Each row is a point on a tangle of strands that fork, close into loops and nearly touch. The rows are in no order.
Two points are linked if the straight distance between their rows is under 86.1. Some points are linked to none.
<608>: [  3 -23 -36  34 -54  14   2  22  36  -7 -12  -4 -41   7  -9  19  -5   6
 -11  20]
<124>: [-49 -11  26  11 -24  19 -34  11 -40  -6  -5 -30  25 -21 -36  -1  39  14
  52  41]
<960>: [ 42 -19  12 -12 -12 -17  42  -7  22   5  13  -1   0   9  24   2 -33 -20
 -28 -18]
<27>: [ 20  12 -34  33 -16 -17  15  -5  20  13  -6  15 -19 -13  -7  12 -25 -44
   3 -17]
<516>: [ 46  12 -18  41  -5  31 -39   3  20  26  37 -17 -32 -25 -20  19  -2  17
 -32  -3]
<737>: [-17   9 -29  -5  33  29 -11 -21  28  19  28   6 -44  11  -3  -3 -12  25
 -49  -4]
<423>: [  0 -16 -53  41   3   5  -6 -25 -11   6 -18  47 -22   3  -1 -44  -8   9
  20  22]
<429>: [-22 -21  45 -33 -62 -12  30  28  44  -9 -30 -29   1  16  -2  24  -8  10
 -16   6]
<740>: [ 25   1  41  -7   4 -15   9  49 -21  33  15 -11  29   8  -5 -13   8  19
 -11  -2]
<967>: [ 11  21 -22   3   8 -12 -46 -26 -18  14  10  50 -12 -23 -29 -19 -19  25
  13  55]
<835>: [ 28  19 -11 -24  22  -8  23 -20 -18  -1 -20   7  48 -10  10  16 -11  -5
  26  26]
<466>: [ 40  -3   8  -1  -7  36 -32  30  17  13  29 -35 -38 -26 -20   1  18  26
 -14 -24]
<965>: [-26  32   4 -37  17 -17  12 -30   3  12  15  36  29  41   2  -4 -38  34
 -43  -5]
<29>: [  3  -3  -8  -5  24  18  -8   3   8   9  17 -30   5   7 -28   0   4 -24
 -21 -38]
<681>: [-35 -17  -5  27  38  11 -16  15  -6  -2  14  25 -36  35  16 -40  12   1
 -26 -11]
<997>: [ 10 -17 -23  22 -25  18  14  46  12  -4 -21 -10   0  15 -27  11  -3  -5
  -3   3]
<958>: [-42  21 -41  24 -28  33 -20  10  -6  10   6  -7 -10  15  -8  22  14  48
 -12 -18]
<501>: [ 47  33  42  -4  20 -49  -3 -49  15   9  21  29 -52 -17  -4 -22 -11   6
 -45 -48]
<617>: [  0 -26 -30   7 -20  25  -6 -29  18  26  24 -24   6  23 -10   3   3  20
 -19  21]
<1041>: [ 25 -50  -1 -23   3 -20  25 -35  -8  41  11  14   4   4  -4 -59 -23  -9
   5   7]
<1240>: [-58 -27  12 -55  10  30  -5  12   3 -23  -7 -13 -20 -10 -48 -25  -6   8
   5  -1]
<938>: [ -5   5  -6  -3 -39  -2  13  16 -16 -11 -15 -16 -20 -20  63  34  19  25
  41  21]
<1155>: [ 27   8 -35  45 -13   8 -16 -46  -7  23   5  18 -37  -4  58  -6  21  43
  -9 -10]
<899>: [  0  -7  13 -12 -19   0 -10  23  23  -6  14 -24 -22  11  24  26  11  10
 -16  -9]
<635>: [ -6 -13   0   3 -19  23 -29   5 -17   8  16 -31  21 -18 -30  -6  21  18
  31  12]
<933>: [ 30 -30  19  -4 -49   0  -4  25   5  18   4 -47   0   6  28  18  27  29
 -13 -14]
<81>: [ 10 -19  -4 -19 -44  -2  -3 -19  36 -14 -26 -44  41  16  -1  55  -4 -29
 -20  23]
<271>: [-31  -7 -12  21  15  13 -13  12  41 -56  -9  -3 -29  11  19  24  13 -37
   2 -22]
<825>: [  9 -27   9 -11  11 -35  27 -31 -18  16  -7  37  -1 -15  23 -51 -13  -5
  45  26]
<798>: [-26  34 -13  -1  13 -17 -24   2   2 -29  12  15   6 -32  -5  32 -22 -58
  45   4]
<372>: [-57 -12  28  -2 -31 -27 -44   3  21 -10  -5 -15   3  -2   0  18  21 -29
  28  49]
<940>: [ 27 -29  26 -38  27 -22  18 -21   0  24   7  25  -7  12 -17 -70 -27   3
 -24 -20]
<323>: [  8  27  -2  35  26 -26  -9   9 -31   2 -16  33  36  30 -13 -16   2 -27
 -17 -27]
<71>: [-30  -8  24  14   8 -26   5  17 -44  15  10  -5  30  20  32 -21  24 -16
  33 -30]
<59>: [ 47 -10  25 -51  18  14  23  25  -4 -13   2 -19 -16 -30  36   0  15  35
  25  -7]
<175>: [  8  39  41 -10  26 -23  -7 -20   8  19  39  12 -45 -30  -6 -25 -21 -15
 -27 -67]
<920>: [ 21 -11  28 -30  15  36  14  28  17 -50 -39 -24  -7 -25   5  18  51  26
  29  32]
<1205>: [  7   4  19   1  52   8  25  21  14 -56  -2  -5  58  18   2  14   6 -50
  -3  -3]
<1117>: [ 41 -15  -5  11  20 -26  22 -25 -27  -2 -40  42   3 -20   6 -51  11   5
  54  24]
<156>: [ -5  33  -1 -13  30 -26 -40 -39 -39  10   5  45  15  -5   0  -9   1  29
  14  54]
<781>: [  5   1  -1 -13  12  48 -22  45  -5   3  12 -31 -14   0 -43  -1   9  16
 -26 -41]
<807>: [ 30   3  30  -4  74   6 -16  28  -4 -25   3  25   4 -10 -25 -23  -3 -23
  -1  35]
<536>: [-26 -12   5  23 -31   2 -29  -3  47   4   6 -40 -20  16  11  23  35 -17
 -32 -17]
<968>: [-22 -47 -12   0 -29 -20  29 -28  36  -2  -8  -7 -36  -2  31  -4 -17 -32
  18   5]
<316>: [-14 -14 -42  45  -1  34 -15 -39 -28  25   5  19 -13  -2 -18 -40  -6  27
   3  -7]
<135>: [  9 -12  22   1  34  17  -2  29 -76  20   1  -3  30  -1 -34 -51  19  -2
  -8 -18]
<1215>: [ 34  37 -29   1  29   6  25  11 -14  -9 -32  32  44  10 -48  10 -21   4
 -10  34]
<1218>: [-10 -42  -5  13 -15  13 -18  21  34  -2 -13 -21   6  19 -35  -6  17 -23
 -13  20]
<966>: [ 34 -14   3  -9   3  16  -7 -11  23   2   5 -62  35  -6 -22  18  29 -43
  -7 -54]
<452>: [ 14  17   0 -32   5  -9  42  -4  -7  15 -11  24  40  39   6  10 -32  44
 -40  29]
<1065>: [ 10  35 -48  27  -6   1  18   5 -27 -16 -34  30   4 -14  24   6   2  23
  31 -25]
<601>: [ 50  -2  28 -13  37  -2   5  23   1 -12   2  20  -5 -20  18  -4  -6   2
   6  50]
<926>: [ -1  -5  -3  -7 -14   9  20  11 -21  10  -8  -8  23 -23 -41   4   1  12
  49  33]
<379>: [ 20 -10 -37  38 -46   6  10   9   2  21  -9  18 -18  11  11   7 -20  30
 -18  35]
<35>: [-39 -11  37   3 -58 -39 -10  19  37 -25 -21  -4  -8   4   5  35  -8 -38
   6  30]
<273>: [  5 -26 -10  14   6   4 -12   3  19 -31  -2 -14 -18 -12  42  10  25 -35
  30  -5]
<202>: [ -9 -16  60 -15  -3   5   9  42   6  -5  -4 -16 -16  -4 -11   6  40  24
  28  65]
<134>: [ 19 -28 -17 -27 -11   2  44  -1  25  -1  -1 -16  23  34   6  12 -21  -9
 -34   2]
<641>: [  2 -16  62 -30 -10   2  15  29  23 -25 -37 -30   9  -6  -8   5  45   7
  17  34]
<264>: [ 17  -7   5 -43  -1  27  17  13  22 -52 -19 -29 -13 -18  41  32  22  25
   9  -2]
<532>: [-32  26  33 -34   5 -22   4 -29  -6  31  49  -2   3   4  16  -3 -24   1
 -14 -43]
<949>: [-38  29   7 -10  19 -26  -6 -55  -2  36  35  13  11  36  12 -12 -16   6
 -55 -30]
<582>: [ 36   8  -3 -16   3 -30  35 -50 -21 -10 -27  21  38   8  46   5 -25 -12
   6  18]
<192>: [-32 -27   0   3  -7 -13 -24  -2  33   5  12 -12  12  34 -23   7  -8 -44
 -17  25]
<47>: [-44  -7 -39  12  19  25  -1  11  -4 -32 -18   6  -3 -11 -41 -10 -15 -50
  25  -6]
<845>: [ 31   4 -38  24  -6 -23 -15 -43 -11  -5 -24  60 -24 -16  -8 -27  -7  25
  16  39]
<918>: [-43 -18  13 -47   0  18  27  15  -9   8   7 -21 -24  -7 -19 -26 -15  25
   2 -41]
<803>: [ 14  45  -7  14   0  24 -48  13 -35  20  26   4 -25 -46 -27  -6  -5  10
  10 -35]
<439>: [ 13  20 -28  53  -2  23 -30 -32   3  34  25   3 -45 -23  13  -5   8  35
 -20 -11]
<754>: [ 52  16 -18 -20  -7  -3  17 -26 -29  24  -5   6  30 -24  14   2  -6  23
  30   0]
<733>: [-27  23  -7   6 -22 -32  -1  -9  12  -8   9  -3  22  -6   4  42 -23 -52
  18   2]
<229>: [-38   5  -1 -24 -26  11  13  15   7 -22 -30 -15  16 -14 -19  30  14  26
  42  22]
<1133>: [-17  12 -12   2 -49 -20 -13 -28  21   7   5 -36  26  17   8  65  -5 -41
 -15  -1]
<875>: [-28  18  29  -3  21 -26 -36  28  -3 -16  22   4   0 -26 -28  11 -14 -46
  29  28]
<1018>: [  2  33 -17   2  45   8  54   6  -5 -36 -43  42  24   8 -29   4 -12  -9
  24  36]
<642>: [  5  49  10  -4  24 -20  13 -44   9  26  20  -6 -17 -36 -18  -4 -26 -33
 -18 -65]
<107>: [-35   3   6 -13 -40  10  18   4  -5 -22 -32 -10  -1 -25  28  26  36  46
  59  35]
<811>: [ 42  35 -35  22 -14   2  16  -4 -39 -21 -40  16   4 -18  66  27  -1  37
  15   6]
<797>: [ 19  15  10   3  57   1  -5  19  -9 -20  -3  17  39  12  -7  -3   6 -25
  -8  -5]
<892>: [-36 -28  46 -16  16  -8  33  32  29 -28  26  -6  15  28 -13 -32 -20 -22
 -16 -13]
<524>: [-32   5 -16  12  29  28 -47  10 -23  -1  27  14 -25   5  -7 -16   3 -11
 -11   4]
<228>: [-68  -1  15   7  -7 -20 -36  11 -25   1   5 -18  38   1 -14  17  29 -16
  41  45]
<53>: [ 42  34 -11  -7 -22 -29   4 -20 -17  24   0  25  -9 -34  19   0 -15   8
  10 -26]
<764>: [-37   0   3 -38 -35  26   6   2 -12  18   5 -44 -20 -23 -25  -7  14  46
  25 -50]
<347>: [ 33  -6  28 -19  29 -18   3   3 -46  23  -7  21   6   0 -39 -65  -6  -3
 -11 -25]
<748>: [ 10  48  19  -5   9  -5  15  44 -44  15  -3  27   3   9  17   3  12  69
  -5  -8]
<1054>: [ 40   6  32 -13   1 -32  30 -27  13  20  19   8  -5  10  44 -19 -18   0
 -45 -43]
<144>: [ -7 -43  -7 -11 -23  13  16 -13  20  22   3 -40  31  43  -3   2  11  12
 -29  -7]
<31>: [-49 -11 -25   7  47  18 -27  -5  21 -53   4   3  -8   8  -6   9   5 -54
  12  -3]
<985>: [-21  24  47 -12  15 -28   9  11 -21   7  40  14  30  20  16 -24 -19   5
 -24 -38]
<376>: [ 53  13  28  -2   5 -52   9 -33  -4   8  -1  24 -34   3  35 -26  12  26
 -30 -60]
<221>: [ 19  39 -13  27  -2 -13 -29  -7 -34  18   1  28 -31 -30  -5 -16   2  10
  13 -43]
<507>: [ 22  -5 -33  15   6 -27  26 -42  -1  -6 -23  14  38  19  36   9 -24 -49
  -3  10]
<250>: [ 19  12  -7  35  -8  34 -38 -18 -34  24  35 -19  -5 -48 -45 -15  -9  -7
  20 -23]
<893>: [  1 -23  20 -31 -21  15 -19 -19  40  -7 -20 -54  44   4 -18  24  28 -30
  -8 -11]
<927>: [ 36 -31  31 -16  -3   8  -9  31  -4  22  15 -43  29  14   3   1  32  36
 -13   9]
<800>: [-22 -30  20  23 -12 -28 -10  21  -7 -11   3 -15  -2   4  50   3  33 -29
  39 -12]
<895>: [-14  25  -4  -9  31   1 -19 -23  30  10  37  16 -31  -3  -7  13 -25 -20
 -35 -14]
<1207>: [-40  -9  22 -23 -68 -18   1 -11  59   1 -19 -22  -2   3 -12  29  -5 -21
 -18  -2]
<198>: [-24 -19  49 -37 -22 -14  42  25  38 -28  -1 -21  22  16 -15  -2 -18  -8
  -3 -15]
<393>: [  7  -6 -23  16   1  13 -19   0   1  12  16  22 -43  21  73   4  16  42
 -28   3]
<573>: [-46  -5 -28  42 -46  30 -32  -7  36   6  -5 -30 -22  17  -1  27  33  16
 -21  -8]
<483>: [-32  -6   1  22  14 -19  17  13 -42  21  -7  12  24  37   2 -39   3 -21
  -7 -42]
<416>: [  3  -4 -12  49  -3  62 -26 -48 -38  25  27   0  -8 -34 -53 -28 -22  19
  -8 -18]
<20>: [ 15 -12  52 -15  19  -3   6  21   1 -13  11   8 -26 -10  28  14   9  15
  16  95]
<39>: [-27  13 -49  22  -2  -4  14  -4   8  -5 -10  30 -15  -8 -32  -6 -30 -51
  19 -22]
<1094>: [-26  35 -17   1  -8   3   0  20 -31  23   9  12  -1   3  -2   3  -5  50
   9 -22]
<1127>: [  4 -21  30   9  17   7  11  56 -33  12   1 -22  16  11 -45 -34  11 -12
  -7  -7]
<326>: [ 23  15 -39  18 -31  13   5 -10 -12 -14 -20  -6 -42 -22  75  35  -3  32
  22   2]
<190>: [ 50   6 -38  42 -20 -21  18 -24   9  -2 -28   8   6  -1  22  20 -25 -59
 -12  -2]
<664>: [  6 -17 -38   9   3  11  -8 -15   9   7   3  14   0  16  17  15 -14  11
 -23  39]
<874>: [ -4  21 -45  13  25  -3  37  -4 -23 -18 -43  50  15   5   6 -13  -1  17
  27  18]
<1223>: [ 41  16 -12 -23  15  13  39  18  -2   0 -23   6  39  19 -24  26 -25  30
 -29  36]
<293>: [ 20  -6  13  -6  17   9  18  16  15 -58 -34 -29  44  10  21  47  30 -37
  17   2]
<87>: [-34 -14 -14   1  26 -10 -13 -20  31 -24  20  14   2  19   1  10 -18 -50
  -6  28]
<48>: [-28 -20 -21  -2  10  28 -11  15  13   3  22  11 -50  24  21 -18   6  41
 -30  -5]
<1040>: [-36   2  19  -3  27  13 -33  40  -4 -21  19   1 -23 -10 -30  -3  -4 -21
   4   9]

A fork is a point with three links, a tip a point with one. Leave the first point through the second and follow the links. Name the first fork or tip that comes.
<452>; <1223>: <892>
<781>; <29>: <48>
<642>; <175>: <31>
<536>; <899>: <1117>
<59>; <264>: <797>
<35>; <372>: <985>

A tip is a point with one link. Name the tips that can be reached along the links from each point below, in the order of the rows.
<250>: <59>, <156>, <642>, <293>
<798>: <895>
<949>: <892>, <985>
<135>: <1117>, <748>
<918>: <1240>, <764>

A piece is all that can be reached along the links. How many separate loops has the piece of each point below (a circle has one, a figure eight two, a Y none), and how many tips (points with one link)?
<608>: loops 0, tips 4
<966>: loops 1, tips 1
<825>: loops 0, tips 2
<1065>: loops 0, tips 2
<764>: loops 0, tips 2
